Each row is a point on a tangle of strands that fork and nearly touch. The rows are in no order.
Two points are linked if the straight distance between their rows is under 1090. Some points are linked to none.
z_993: 620 -619 -138 -433 95 180 161 -92 -124 113 -374 333 -194 99 -12 -304 46 286 -13 307 131 -92 84 36 -381 198 164 13 -277 -291 114 -9
z_111: 130 -332 -135 320 274 222 398 57 -106 214 -135 392 -53 -5 -58 12 213 43 -129 -97 123 -283 7 -215 -287 44 84 -234 36 -299 -52 -408
z_540: 115 -66 -14 85 -428 87 23 49 -77 -167 -252 -30 -298 -80 383 -89 -344 -21 -247 157 -558 -435 -9 -165 139 129 -110 -65 -155 -74 -186 439
z_532: -38 254 -104 275 -425 452 -419 -8 -74 -473 -165 -24 -273 11 21 267 -36 428 -185 15 124 -112 7 119 391 -38 -128 -205 -217 -13 140 198
z_150: -378 145 187 -142 189 137 -68 -174 -28 -161 116 -53 -138 -175 -278 -51 488 0 278 -90 461 80 -241 346 249 -196 -176 -184 -186 -50 -126 -254
z_741: 235 -101 400 -344 -279 -42 -193 285 48 -512 -29 -36 132 -63 5 265 381 221 -144 -242 464 128 -80 94 82 167 427 -265 93 52 31 42
z_317: 437 -298 61 -196 -296 273 -121 -173 188 6 223 69 311 210 -17 526 -231 241 171 217 -46 -92 -110 -341 226 86 67 -32 278 490 6 300
z_344: -334 39 -203 -17 -46 -110 45 -282 165 31 0 -250 103 -19 204 -224 143 -93 404 304 -349 260 12 201 -521 -89 -358 109 -91 -398 -130 -407
z_542: 99 -193 -210 20 -304 333 -77 -9 203 -239 14 -6 -62 -83 -54 513 -227 195 208 82 -203 162 -70 102 -82 -196 74 30 -273 83 100 -9
z_941: 150 -165 -110 -163 282 66 97 -247 165 245 251 92 165 110 -339 389 -9 16 275 50 244 24 -100 -43 130 72 -4 32 126 404 57 -337
z_976: -53 51 -53 4 -87 211 11 -272 -195 -265 -54 5 -478 -9 80 -168 -382 -316 115 -4 -329 -134 -87 -258 565 -151 -284 126 -459 -62 52 223
z_268: 291 -372 -76 -549 -285 101 273 412 -495 -130 -235 92 -326 -141 -90 15 -166 91 -137 -111 53 -31 -40 123 51 89 262 -103 -437 -185 255 200
z_194: -150 348 -101 246 1 -169 -316 -161 119 -236 -252 54 -305 0 -34 -374 -222 4 -146 249 -277 -76 641 231 261 -167 -316 242 -27 69 67 148
z_571: -18 133 -221 457 610 -78 311 66 21 304 289 -18 -83 -25 -41 -528 194 -247 -310 -345 22 62 176 -225 -174 -3 -253 -9 460 -169 111 -108
z_859: -102 230 25 183 654 -8 -244 -71 3 -57 51 -104 -108 4 -251 -281 60 -424 127 124 -427 125 507 -342 260 -290 -178 140 728 7 129 -89
z_873: 93 417 166 38 183 101 -281 25 -27 63 -138 9 -105 47 -207 210 -79 245 -78 282 98 -132 492 -161 441 -144 105 -137 669 414 -12 141
z_963: -236 25 252 202 146 -408 71 -279 115 122 -105 170 -207 -47 40 -194 -187 -213 -108 120 -141 -525 152 160 221 -58 -36 -111 -24 105 -281 27
z_756: 323 -4 -80 -237 -195 -369 250 27 265 283 -27 -172 67 -64 45 -172 5 402 -328 -4 278 -189 104 163 -506 426 219 -23 20 84 -61 184
z_847: 6 386 -99 -103 -256 -65 -314 225 37 -146 -26 -76 142 131 -31 -132 57 428 -198 -139 448 386 112 426 74 22 3 380 -168 209 221 188
z_705: 416 -43 -44 -209 -378 253 3 360 51 85 5 -16 -74 -161 42 287 -227 373 -309 -34 -50 -146 72 127 89 -11 237 -127 223 246 -28 432
z_997: -248 -9 -245 320 303 -223 579 11 -23 638 113 136 302 87 -57 -235 226 124 -161 -126 193 -96 -109 83 -615 -252 -95 -66 125 -138 -159 -128
z_123: -55 -229 -134 -61 -132 -125 136 -80 53 165 -229 -129 72 12 295 -85 -75 -164 304 364 -436 290 -84 -85 -766 -42 137 172 -357 -360 -72 -231
z_642: 94 -86 -54 -25 320 48 -38 22 14 140 -181 311 -179 -64 -211 -145 -70 29 15 86 106 18 371 300 93 -192 83 15 62 51 35 -137
z_60: 309 -151 -25 -175 -232 220 317 146 251 -57 228 -304 -246 -401 405 -148 -44 36 -155 -84 -171 -31 -373 -90 -264 142 -172 -127 -165 -86 -238 429
z_386: -9 105 122 -379 -148 -321 -149 -302 128 29 53 -245 101 191 111 -79 -76 -108 137 259 136 14 -209 115 47 405 -149 244 -258 241 -79 43
z_641: 94 232 -104 188 464 -145 -11 184 -265 214 248 -230 -34 13 142 -528 121 -458 -67 -182 -64 322 -7 -364 -105 133 -83 119 157 -240 240 -230
z_989: -48 -274 -65 -317 30 -120 226 14 -210 58 -41 304 50 190 -262 -43 -56 110 -6 -217 457 277 -36 346 24 -260 334 310 -481 105 178 19
z_598: 142 -296 -220 427 217 169 241 -65 -110 -109 -218 435 -165 56 9 -216 -32 -8 -26 0 -103 -152 87 -275 -193 95 133 95 -224 -442 141 -222
z_708: -384 -214 102 626 -27 46 -275 -195 72 -285 -87 446 225 284 82 93 187 91 7 -118 22 -103 25 77 35 -216 -25 27 -285 -173 -105 -36
z_318: -24 -222 261 415 350 -29 36 84 -211 9 30 444 223 315 -15 -36 298 -233 -176 -287 452 -105 -155 -249 226 -84 120 -49 171 -32 77 -279
z_246: 312 -35 -411 22 106 143 151 -178 192 74 258 183 -29 187 -177 -156 -366 330 -93 -196 379 129 91 194 69 -29 -99 474 -321 274 281 300
z_59: 306 73 -335 -28 35 396 26 -206 492 -143 449 -266 -68 2 -50 34 -279 115 69 -142 -163 181 -71 -266 -30 91 -263 200 73 193 237 267
z_746: 114 130 123 5 -52 -235 123 108 -144 394 129 12 216 230 136 189 -176 44 -261 -51 237 -439 -170 -92 225 267 34 -55 141 331 -142 213
z_391: 217 -133 503 -13 8 -69 -115 48 57 -181 10 46 87 207 45 66 25 -96 -245 -251 -10 -166 -134 -574 347 36 373 -176 422 144 -65 327
z_655: 178 -237 -121 -271 -353 -279 325 -107 182 59 -164 3 152 145 65 99 -50 420 -94 118 183 -96 51 169 -588 184 193 98 -482 -16 -136 184
z_206: 387 -52 35 106 -34 -183 253 231 105 266 178 114 268 213 166 -8 80 375 -474 -253 408 -393 33 39 -262 410 174 -46 67 99 -82 120
z_271: -296 419 -365 521 -34 441 -198 -68 -166 63 26 154 85 180 -109 383 -247 157 44 24 -96 -35 72 52 257 -343 -389 18 65 137 180 -38
z_740: 273 111 -373 -33 417 -115 -33 -98 -29 249 122 -218 -85 113 -75 -269 -113 -335 51 38 -64 216 282 -312 -154 410 -2 192 247 -149 396 -392
z_372: 296 227 -32 278 74 230 -376 241 203 -195 168 -176 149 123 311 -221 -83 13 -220 -94 -188 343 48 -356 -87 94 -43 268 347 -6 192 326
z_250: -126 485 324 57 243 -322 -178 330 -77 47 121 -291 133 -116 16 -254 174 -152 -310 -110 -84 42 219 -138 87 -153 87 -194 723 145 -113 355
z_743: -529 146 155 76 -11 -301 -297 -220 18 -63 -75 -28 53 -31 88 -503 435 -172 162 66 9 155 103 528 -123 -163 -372 62 27 -101 -211 16
z_869: 212 -110 259 143 -3 132 -353 -166 -26 22 46 265 39 389 278 -260 -112 11 -97 50 165 -265 4 -202 516 -3 -88 152 57 165 -162 432
z_334: -196 113 53 164 -84 338 -253 292 -219 -277 -242 194 7 -186 -253 438 368 204 32 46 274 -18 56 206 165 -97 161 -393 177 -222 88 -296
z_58: -6 224 62 -40 -79 40 385 39 269 -78 285 -308 -179 -419 71 120 -95 59 -274 -325 -27 -282 -310 -34 69 -37 -10 -339 -85 75 -228 413
z_16: 276 -354 -155 -263 -162 107 311 -162 87 -83 -132 -87 87 219 50 -64 24 378 215 137 292 238 -183 67 -654 112 -46 200 -774 -137 148 80
z_307: -369 56 114 52 170 -69 37 -309 24 -231 -17 -34 -146 -50 2 -430 491 -5 91 -66 274 196 -122 270 -149 -113 -197 -14 -347 -441 -77 -130
z_147: -110 47 251 -291 -229 -191 -18 356 -119 156 -107 14 137 -146 189 83 -19 -59 -52 -57 73 129 -221 348 -38 -176 227 91 -199 274 -246 207
z_165: -470 3 -140 348 108 -39 393 101 -5 270 195 210 273 1 82 3 153 106 -48 -273 138 -75 -120 309 -210 -423 -162 -34 -82 -26 -302 123
z_644: -291 240 -27 -23 113 -74 43 367 -618 240 -115 -84 3 54 -12 -18 -59 -366 158 -69 -111 47 -61 15 177 -38 -13 70 -175 -209 116 -392
z_935: -222 404 146 189 -62 -203 -417 3 97 -428 -112 -26 1 125 -119 -207 16 155 -279 -125 158 24 380 173 277 -23 -73 221 36 57 150 249
z_99: 41 -264 137 -8 -76 8 -78 103 -146 375 -40 200 279 200 169 328 -191 -164 309 408 -114 -140 -226 -83 44 -20 25 93 -10 172 -279 -210
z_157: -395 23 -20 85 139 -452 -183 -388 125 65 -202 -81 63 32 44 -555 197 -149 162 329 -266 178 408 362 -473 21 -281 164 71 -263 -118 -175
z_294: -301 -145 -13 -201 78 -9 240 -87 -212 -72 -192 297 66 81 -323 85 204 166 274 -76 400 285 -93 366 -289 -392 194 106 -620 -189 57 -285
z_734: 278 61 -406 -190 -46 -19 168 -79 -3 -1 48 -157 154 308 -173 83 -56 323 67 -60 386 231 -67 -30 -465 439 -11 263 -432 -61 444 -141
z_176: -22 -138 596 -48 60 -241 -11 210 -94 -247 -43 187 -20 -43 36 -139 57 -330 -182 -235 42 -155 -18 -287 468 -394 513 -211 285 60 -170 296
z_349: 220 -488 82 -243 111 163 -168 -292 312 -247 -153 221 -262 -196 -178 -43 259 59 304 222 -46 95 176 120 -161 89 346 -199 -36 -180 -24 -317
z_556: 210 -412 198 -143 -173 144 194 227 -267 -276 230 168 92 94 -21 319 -199 -109 -108 -304 46 -25 -400 -334 386 -111 272 -138 -235 127 120 335
z_833: -299 499 -53 -80 108 -347 -32 138 -456 216 27 -269 305 184 -25 -28 135 -278 115 -112 117 39 -171 -6 -8 291 -152 52 -15 -104 203 -391
z_342: -84 202 -273 163 240 52 -148 43 7 282 125 -274 251 -38 142 -164 -18 -363 333 320 -509 210 278 -131 -181 -16 -382 26 600 -188 -23 -411
z_145: 202 -215 -112 -110 138 -101 187 -13 -188 -85 148 291 -116 175 -305 -254 -301 22 -325 -460 298 117 8 -10 243 5 117 405 -442 92 326 419
z_777: 153 56 -448 -85 -172 212 247 465 22 312 -104 -105 -148 -303 80 137 -452 132 -33 182 -414 173 291 42 -290 -125 66 188 52 44 66 12
z_676: 111 -95 -77 -419 77 326 -108 -103 377 -122 313 -185 141 -140 -134 151 189 191 369 30 237 652 -216 225 -261 -92 25 122 -174 195 50 -92
z_663: -172 336 184 220 152 -200 16 -254 70 335 171 -74 285 312 110 94 -104 -41 -42 84 64 -485 -233 -393 257 184 -204 -68 324 299 -263 132
z_633: -390 68 105 335 -15 -122 334 -127 204 220 258 125 215 64 2 274 119 126 -141 -162 186 -428 -274 226 -15 -194 -140 -238 -145 222 -441 130
z_298: 314 -41 -154 -358 -271 -137 179 256 -168 98 -47 -267 -18 -5 270 -417 -116 7 -158 -103 -34 484 -129 -25 -552 163 116 402 -343 -162 231 237
z_977: -407 393 78 -23 -57 61 -141 -284 33 -341 -151 -257 -356 -190 131 -246 -70 -324 123 25 -311 31 -11 -48 372 -187 -433 70 -277 -117 -71 143
z_4: -234 163 -509 313 -330 -223 53 -146 118 69 -222 -39 139 195 114 -66 -427 219 56 364 -231 -69 356 232 -366 153 -247 376 -233 -171 39 -196
z_443: -3 316 -107 300 409 246 -194 -17 166 137 60 49 44 41 -360 43 27 76 -25 122 -43 31 551 -58 250 -262 -270 85 824 299 92 -120
z_774: -318 78 -82 -343 -405 -192 -13 -34 -9 5 -247 -61 -20 -115 75 9 -31 47 232 223 -204 348 71 451 -210 -114 -80 334 -555 -4 -13 -116
z_130: -351 154 -14 -293 -121 -237 8 -91 -1 -89 -147 -308 -332 -361 88 -260 -128 -400 54 60 -476 288 80 182 11 -204 -111 170 -362 -94 -78 43
z_675: -102 -194 -17 146 274 239 -44 -84 127 -194 199 121 -62 -5 40 -195 -166 -431 178 -207 -343 383 -236 -238 170 -415 -58 332 -213 -109 78 66
z_754: 41 187 -340 -184 -94 -64 124 305 213 270 83 -219 149 -289 -205 427 -303 291 -68 18 -139 191 276 205 -312 -13 146 54 276 280 68 -34
z_623: 65 136 415 -460 -198 4 -199 -105 -214 -301 -175 -90 -311 58 18 -43 41 30 -57 31 173 -123 -177 -111 697 65 37 -147 -100 143 -43 393
z_545: 148 -89 135 -193 -400 273 -26 104 -190 73 -127 178 -203 -143 50 286 -234 241 -68 124 -99 -289 -146 157 478 -306 132 -213 -79 351 -254 418
z_46: 169 281 367 -441 -170 16 -381 7 -209 -207 -112 -284 -218 48 254 -424 2 -119 -12 46 217 180 -164 -106 469 131 -121 218 -183 59 101 350
z_248: -186 501 -217 183 -140 -140 -233 304 -286 64 -214 -189 199 60 104 98 41 77 -63 89 -119 -39 130 7 -216 401 -140 5 227 -225 205 -306
z_474: -39 -119 -116 -20 25 124 328 351 -563 90 -1 18 -54 -18 62 95 -141 -392 133 -154 -148 6 -446 -345 -137 30 99 -69 -337 -354 182 -420
z_226: -96 206 300 -234 89 -80 -266 116 -411 -123 -150 -172 -130 11 16 -51 -88 -440 150 1 -209 64 -175 -432 449 38 105 -31 63 -133 149 -145
z_592: -220 215 -173 96 156 -204 510 -53 81 218 472 -282 -65 -271 -196 34 -226 -171 -232 -424 -92 -177 -323 -64 -47 -72 -147 -149 -123 82 -81 240
z_650: 287 -158 -135 239 39 102 290 276 -102 127 -15 258 -54 -120 -134 387 38 130 -320 -151 42 -347 81 -270 -30 262 249 -269 367 -20 160 -323
z_793: 76 267 336 17 19 295 -505 41 -82 -32 -232 36 -80 104 73 146 68 94 134 284 -122 -56 233 -458 433 -133 55 -192 672 99 22 13
z_297: -135 183 -117 -208 -120 215 -120 165 -137 13 22 -141 130 -32 171 42 124 66 311 8 123 561 -213 267 -140 -136 -181 289 -410 -6 43 -151
z_187: -132 308 -332 85 -289 -69 297 -27 82 67 48 -168 -89 -103 -77 225 -174 371 -137 -18 78 -267 -64 253 -224 253 -224 -53 -304 -3 28 -45
z_229: -541 90 -65 503 -67 -219 -311 -278 113 -220 -228 205 124 132 5 93 18 -97 83 125 -244 -191 260 172 -12 -43 -159 47 8 -228 -7 -246
z_364: -103 -165 -45 386 -71 -117 198 -245 111 222 -20 362 38 124 86 52 -179 118 -79 130 82 -592 39 220 116 -8 -107 29 -239 167 -407 89
z_188: -160 257 285 84 7 -81 -482 -55 -95 22 -356 70 58 160 221 81 -136 -173 192 497 -399 -184 289 -243 306 -25 -64 -32 352 -3 -145 -97
z_900: -594 128 86 87 -145 -382 -251 -46 10 -251 -198 -120 193 -11 -117 212 192 -258 144 -1 -338 25 104 217 -45 -24 89 -112 147 -131 6 -208
z_836: -8 294 -30 268 -187 418 -284 312 -281 -315 -160 142 -16 36 -212 364 -6 232 -193 -189 302 -20 69 3 432 -184 177 -209 112 25 269 -20
z_464: 28 -337 244 -379 -139 111 165 -227 14 -420 6 -4 -446 -254 87 -292 231 -28 -6 -66 220 39 -280 202 310 -49 -84 -46 -573 -193 -175 263
z_783: 244 -647 233 -567 -117 -228 277 -166 34 -133 -9 111 -172 -153 -117 200 151 43 -60 -52 158 -353 -129 173 19 216 294 -359 -239 99 -186 131
z_509: -73 -149 139 27 162 -178 -246 -458 325 5 74 99 166 133 -298 402 220 -75 298 222 139 -227 -20 57 121 212 -34 -238 288 225 -96 -425
z_881: 104 -47 -215 -103 55 285 1 -354 461 -113 353 -354 -13 -115 114 153 -212 -170 410 168 -450 196 -222 -362 -131 81 -263 57 3 74 3 -90
z_604: 39 -78 38 30 -212 -232 32 -366 125 -69 -24 209 -106 182 -9 -35 -31 253 -324 39 402 -566 76 339 235 331 -128 -34 -385 106 -160 211
z_931: -291 223 -182 232 241 -584 92 -42 -11 103 62 -66 202 45 -255 -179 -62 -65 -225 -264 -117 154 348 112 -334 95 119 170 225 -109 251 -26
z_264: 264 228 160 -487 -20 -244 159 172 -44 255 172 -523 -204 -312 147 -191 -55 -164 -249 -41 17 -44 -264 -63 -20 402 85 -213 176 79 -90 223
z_580: 107 36 -100 83 392 425 47 266 83 251 265 44 -8 -210 102 -366 297 -2 -17 -152 91 479 75 82 -190 -416 -116 125 308 -65 12 8
z_61: 156 -47 -483 81 -395 -47 145 131 87 48 -284 -102 -19 11 175 -33 -412 240 -89 171 -316 63 269 44 -516 167 -20 380 -271 -221 204 -46
z_563: 19 -448 183 196 47 -226 -13 253 -35 -138 -81 402 214 165 44 -223 -29 -60 -265 -375 96 156 133 -12 -26 -247 488 247 -95 -59 72 177
z_198: -1 -85 226 -73 -264 -320 -210 -518 491 -106 43 -56 192 134 4 290 5 139 111 271 97 -280 -60 69 20 332 65 -5 54 291 -213 91
z_879: -88 335 -30 -244 -63 -405 73 -139 299 369 326 -607 231 -131 -21 137 -161 -104 120 194 -210 49 -148 5 -160 211 -82 -127 386 340 -168 -100
z_136: -78 309 -83 -65 439 -217 -179 -63 -260 302 127 -369 -74 27 214 -723 190 -379 94 3 29 345 53 32 -96 118 -428 102 65 -305 39 -269
z_824: 400 -499 17 -149 -179 261 257 60 242 249 92 214 -9 -195 93 295 -39 411 24 179 56 -246 10 212 -125 -58 189 -197 86 237 -342 129
z_508: -168 146 189 -204 -311 -98 71 222 -188 172 -114 133 44 -70 -161 400 -82 225 -98 -48 233 -134 -142 390 314 -286 159 -131 -158 412 -228 211
z_758: 197 -91 78 -24 -150 -115 -76 5 -106 -115 -141 309 -229 92 -170 69 -57 296 -337 -107 336 -455 228 273 446 150 165 -218 -46 117 26 229
z_886: -11 232 -231 99 196 149 255 -38 137 51 -18 -214 -315 -402 -90 0 275 162 -59 16 36 -292 47 18 -308 299 -160 -461 198 -318 -63 -354
z_778: 40 -12 157 118 98 315 -11 -445 71 -346 66 -17 -367 81 -50 1 -54 -222 127 -94 -134 -198 -255 -604 481 -6 -134 -133 -64 -148 25 93
z_39: 154 -377 81 23 69 408 -148 57 235 -455 -103 80 -329 -363 -51 52 83 -71 95 -73 -299 251 76 -135 33 -240 318 -203 118 -218 95 -10
z_313: 159 -246 -216 145 63 159 193 -306 153 108 276 198 60 314 115 -132 -275 89 203 -4 137 -25 -179 44 -105 68 -272 405 -459 38 10 81
z_701: 288 130 -472 -123 138 44 169 61 -104 151 129 -152 32 51 -177 203 -140 51 132 -66 83 172 87 -228 -224 413 12 199 -6 -28 501 -371
z_387: -268 -215 258 145 128 -231 -101 237 -205 -245 -157 365 41 -40 -191 -55 -155 -291 -137 -287 -63 66 171 11 339 -411 432 85 -78 19 48 122
z_108: 16 -26 -30 227 57 384 -221 -56 37 -254 20 199 80 113 -292 395 -80 1 8 -145 -18 193 35 -341 355 -293 228 -58 307 204 306 -86
z_904: 123 -47 -137 515 -269 131 -33 4 113 -168 -51 223 -102 103 194 -49 -444 57 -283 -15 -281 -265 172 -142 117 -87 -86 120 -94 -54 -21 406
z_809: 31 319 -200 137 -194 376 82 106 383 111 350 -343 108 -159 79 415 -259 294 13 -95 -204 -12 -234 -189 -80 -127 -236 -34 236 339 -79 249
z_472: 252 410 96 0 208 -127 -280 276 150 13 44 -338 134 -77 77 -281 -23 -7 -256 11 -76 228 284 -257 -83 155 85 89 623 275 189 184
z_91: -15 -150 230 -363 -40 196 8 -86 -77 -277 23 155 -332 -165 -273 107 270 120 183 -79 523 102 -198 251 369 -162 82 -280 -391 37 -66 -86
z_560: -208 105 156 -142 -1 62 -376 232 -326 -54 -353 7 5 -129 -82 169 432 -12 216 235 165 1 73 333 31 174 67 -319 247 -247 26 -540
z_715: -340 -155 -170 -196 -259 -225 201 -169 -131 27 -424 231 25 15 -223 253 29 143 197 227 82 -6 143 554 -341 -200 125 -2 -625 -87 4 -259
z_411: -408 362 -194 228 389 -61 2 -185 -59 -106 54 -181 -191 -145 -398 -181 334 -153 154 -191 -85 -41 378 139 43 -14 -358 -196 431 -211 204 -360
z_397: 249 -420 193 -45 -113 92 -71 -249 164 -182 -224 79 -444 -197 254 -172 -80 -167 -21 290 -424 -410 43 -126 220 166 -60 -195 38 -181 -234 182
z_618: -174 20 117 -62 -12 -104 225 -116 107 53 -8 -134 37 -77 135 -429 545 158 -2 -31 251 331 -304 196 -692 -212 -152 -165 -380 -382 -290 6
z_590: -75 312 154 -334 177 -224 -108 -132 -25 143 -5 -466 -159 -19 40 -11 -97 -511 234 184 -362 38 -23 -407 272 92 -61 -82 309 41 3 -163
z_702: -154 -190 160 379 379 -158 51 61 -204 409 211 324 438 395 201 -17 276 -361 102 -74 199 51 -290 -202 -51 -8 3 141 103 -33 -63 -369
z_707: -330 195 148 383 258 -129 155 225 38 159 202 -32 328 -132 -54 -4 357 -130 -319 -411 -32 -43 29 -27 -40 -308 -74 -233 740 122 -169 71
z_984: -160 78 -9 310 165 -389 144 124 285 154 123 112 153 -51 -104 73 -56 77 -369 -213 -36 -172 275 95 -223 -117 188 -12 410 129 -91 129
z_47: 218 -219 -388 31 332 230 313 29 337 388 177 57 78 -136 -96 -230 -89 174 -18 -15 18 357 143 37 -494 -255 94 280 116 -10 135 -7
z_890: -14 336 -80 76 -317 53 107 377 120 163 136 -165 287 -56 -106 600 -270 327 -268 -175 -63 -98 -23 -54 2 -73 127 -181 316 370 -15 220
z_65: -195 414 -54 134 248 273 -333 -295 114 -222 -13 -101 -307 -37 35 -193 -38 -27 185 213 -209 -18 241 48 450 -201 -442 50 187 -4 6 36
z_253: 380 -170 -155 -408 -344 73 9 137 -331 -301 -82 47 -301 36 -232 201 -187 258 -195 -128 223 -106 8 89 354 330 152 -131 -271 12 316 208
z_6: -286 -57 68 237 113 76 88 1 -213 312 203 286 381 322 131 328 100 -179 310 83 114 -155 -390 -29 88 -56 -250 35 -155 93 -196 -412
z_505: -11 387 76 209 -322 -34 -330 589 -357 -124 -282 -63 317 136 219 172 168 171 -284 -81 172 -55 -9 2 -24 321 151 -122 225 -139 108 -143
z_88: 41 -254 371 -256 -229 -185 -83 373 -191 73 -275 56 186 19 311 -83 332 67 -49 51 167 141 -202 190 -292 66 324 -28 -118 -112 -245 33
z_53: 200 -548 451 -406 -124 -220 71 -196 -29 -183 -60 149 -201 -36 210 -339 278 -14 -181 -30 303 -256 -102 225 227 139 136 -156 -397 5 -311 382
z_20: -239 51 -64 58 211 -622 34 -135 9 258 -197 39 194 79 -59 -264 -57 -86 24 213 -137 68 466 230 -447 110 73 107 241 -106 -2 -233
z_370: 2 -231 -301 352 117 -180 266 -574 277 55 93 259 192 357 -114 -51 -126 285 122 151 239 -227 128 75 -406 211 -203 255 -410 -134 38 -190
z_902: 247 -242 182 -286 -215 191 21 209 -63 -223 -177 57 9 -2 102 78 410 442 -23 -21 412 114 -100 204 -290 171 285 -168 -303 -182 -24 -41
z_117: 71 163 -8 299 49 338 -239 232 70 77 13 -6 51 -64 328 -284 207 -44 -61 37 -61 95 -37 -36 -66 -20 -148 68 271 -168 -101 17
z_332: 33 79 -7 -363 224 120 -119 115 -210 375 -25 -95 157 -10 -284 399 7 -235 355 220 -5 204 23 31 135 -33 98 -22 380 151 156 -503
z_914: -99 19 -334 -59 322 -32 513 -77 153 560 -13 30 93 -213 -347 -103 268 307 23 43 333 -48 229 355 -575 -251 -24 -189 296 -52 -134 -169
z_34: 189 -372 -233 -2 28 -31 342 -281 -80 -171 -310 267 -297 74 -94 -362 -59 159 -98 35 14 -188 96 -23 -307 163 61 39 -526 -436 138 58
z_124: -106 -16 -192 470 168 463 25 -75 28 21 189 273 56 74 -206 288 -62 24 36 -172 -26 -52 -73 -184 265 -335 -192 3 99 135 62 -157
z_361: -417 229 325 110 -211 -297 -317 -80 198 -430 -40 -201 284 55 -63 286 309 -17 -67 -230 -26 -50 -79 68 -43 31 129 -299 187 26 -64 50
z_819: 601 -510 -22 47 -101 278 -17 86 384 -316 106 57 81 -9 115 219 183 249 -58 -81 -116 -50 -4 -305 -384 377 310 -148 143 -114 91 137
z_606: -167 60 337 299 90 -236 -215 20 -266 189 -331 254 -57 109 262 -147 -44 -287 5 282 -152 -538 15 -39 205 82 -67 -31 106 -105 -221 -193
z_808: -42 -369 43 -234 -61 -190 66 -107 33 -28 -107 -90 -132 -168 185 -69 -212 -547 343 199 -542 267 -85 -36 -135 -84 144 148 -348 -150 -121 -188
z_724: 131 459 38 -325 -154 34 -215 199 -118 90 91 -254 -7 28 290 -426 -88 155 -101 -16 229 369 -70 137 198 80 -231 517 -177 275 49 342
z_345: 274 -41 -303 -90 -53 -171 280 144 -246 187 -85 131 12 41 -190 245 -244 48 -175 -41 121 -263 175 -82 -149 515 238 -48 87 -27 289 -230
z_185: -267 349 -68 322 514 -244 208 -154 -104 158 283 -272 -113 -104 -258 -295 284 -317 -129 -338 94 -258 84 -159 49 45 -366 -248 413 -117 128 -187
z_673: 145 -242 -56 396 372 231 -155 -91 -19 -125 -17 242 -135 198 130 -408 -179 -302 91 -93 -218 42 90 -373 89 -33 -94 329 -121 -218 124 -19
z_23: -423 244 257 216 317 299 -236 164 -242 -26 38 102 50 -23 -108 -221 392 -173 181 -147 69 98 65 56 428 -552 -286 -115 572 31 -145 -16
z_449: 263 -94 -129 -446 -245 71 57 414 -475 -51 -63 -248 -134 -109 154 -231 -260 -212 -60 -153 -157 356 -146 -102 -13 139 178 292 -332 -77 313 181
z_566: -43 227 -308 376 -320 301 -190 -76 -210 35 -170 147 -34 190 17 360 -578 103 -32 219 -374 -156 168 -135 394 -177 -139 156 -101 220 142 161
z_798: 93 -184 -46 33 -6 122 326 557 -431 -8 15 116 -2 -97 -144 200 -354 -302 -148 -365 -177 34 -226 -442 186 -162 335 38 -34 -48 193 33
z_581: -254 300 4 185 -319 163 -167 -274 161 -284 77 -160 -38 61 4 313 79 223 48 69 134 -236 -116 110 177 155 -388 -119 -308 8 -76 90
z_94: 111 -6 207 11 106 157 111 -104 139 -245 211 -165 -90 -68 -68 143 153 -196 -8 -292 -37 -147 -320 -649 302 99 123 -335 272 -22 52 34
z_593: 269 -413 39 -380 -380 -6 -110 191 -168 350 -211 303 56 106 270 165 -301 128 149 456 -82 -88 -54 217 61 53 116 261 -168 258 -229 119
z_131: 263 -538 232 -351 177 -60 218 -281 256 -125 76 79 -220 -238 -233 74 385 -33 111 -7 230 -122 -117 4 -144 210 358 -458 22 -19 -149 -188
z_51: -285 379 -223 -138 -289 -369 202 -193 380 23 205 -526 42 -269 -74 160 -119 109 23 94 -204 -52 -183 166 -323 207 -243 -105 3 164 -166 46
z_905: -95 93 -10 -209 77 303 -488 43 -91 30 -167 -97 128 -79 -98 284 286 -81 551 318 54 406 94 235 25 -65 -17 -62 240 -36 53 -543
z_40: -115 153 -93 37 186 -131 75 61 173 580 320 -405 299 -207 46 67 25 -309 179 198 -290 176 -115 -104 -281 44 -179 -123 712 207 -194 -226
z_609: -101 552 101 -172 173 -74 -195 -134 -59 204 136 -605 -81 12 256 -312 49 -401 230 240 -194 115 -171 -217 176 209 -467 -34 145 -105 -127 -70
z_488: -18 268 133 -402 100 -333 -102 -167 -186 38 229 -382 118 152 -94 -46 140 -274 242 -27 334 187 -316 -66 54 348 3 67 -97 72 169 -289
z_272: -150 136 311 -131 -145 -316 -265 160 17 -546 110 -182 256 39 -165 140 361 -3 -57 -362 337 296 -247 18 12 139 379 -173 -54 -127 209 -88
z_461: -339 434 186 137 323 -372 -167 94 -188 -233 22 -354 -85 -153 -284 -216 39 -399 -138 -132 -437 86 411 -183 111 -230 24 -89 491 16 109 152
z_120: 492 -703 49 117 -46 535 29 -3 -209 -194 256 396 30 347 5 248 -150 7 72 -89 81 3 -296 -398 391 -73 -14 1 -231 104 122 209
z_521: 317 -467 -50 9 5 299 297 28 490 241 49 193 -65 -287 139 -111 -60 302 36 157 -96 95 70 200 -433 -321 107 113 -21 107 -312 242
z_466: -88 -182 43 84 243 171 -137 92 276 -401 154 -53 -51 -300 -125 -224 50 -250 41 -310 -337 545 58 -156 -95 -428 215 80 180 -224 134 61
z_241: 354 -603 -107 -297 -356 106 185 66 -131 295 -378 259 -140 -16 317 -23 -125 218 168 577 -128 -132 22 153 -317 127 95 73 -296 -105 -159 -48
z_856: 120 -469 353 354 -179 183 -332 -78 112 -196 40 446 249 411 332 -17 -10 71 -19 -24 92 -106 -85 9 161 -149 0 150 -291 68 -161 325
z_535: 157 -429 195 190 -92 307 -3 -74 154 -183 13 384 161 45 -222 712 103 150 -19 -55 37 -66 14 -130 169 -251 367 -259 262 303 -28 -118
z_531: 306 -474 67 -310 -254 177 171 -87 154 -248 -20 -198 -371 -375 234 -15 32 -111 87 137 -380 -55 -296 -157 -220 253 -54 -215 -183 -211 -206 121

A fork is a point with three links, a tip a point with one. Leave the first point through the second and follow the links. Name the first fork or tip that comes.
z_461; z_859: z_364
z_318; z_702: z_598
z_560; z_905: z_833
z_531; z_397: z_108

Follow the links from the first point to the second, and from the first to the third. Name the last point that the two ways share.
z_590; z_318; z_206: z_701
z_40; z_535; z_833: z_836
z_633; z_91; z_61: z_250
z_641; z_99; z_206: z_701
z_318; z_206; z_53: z_598
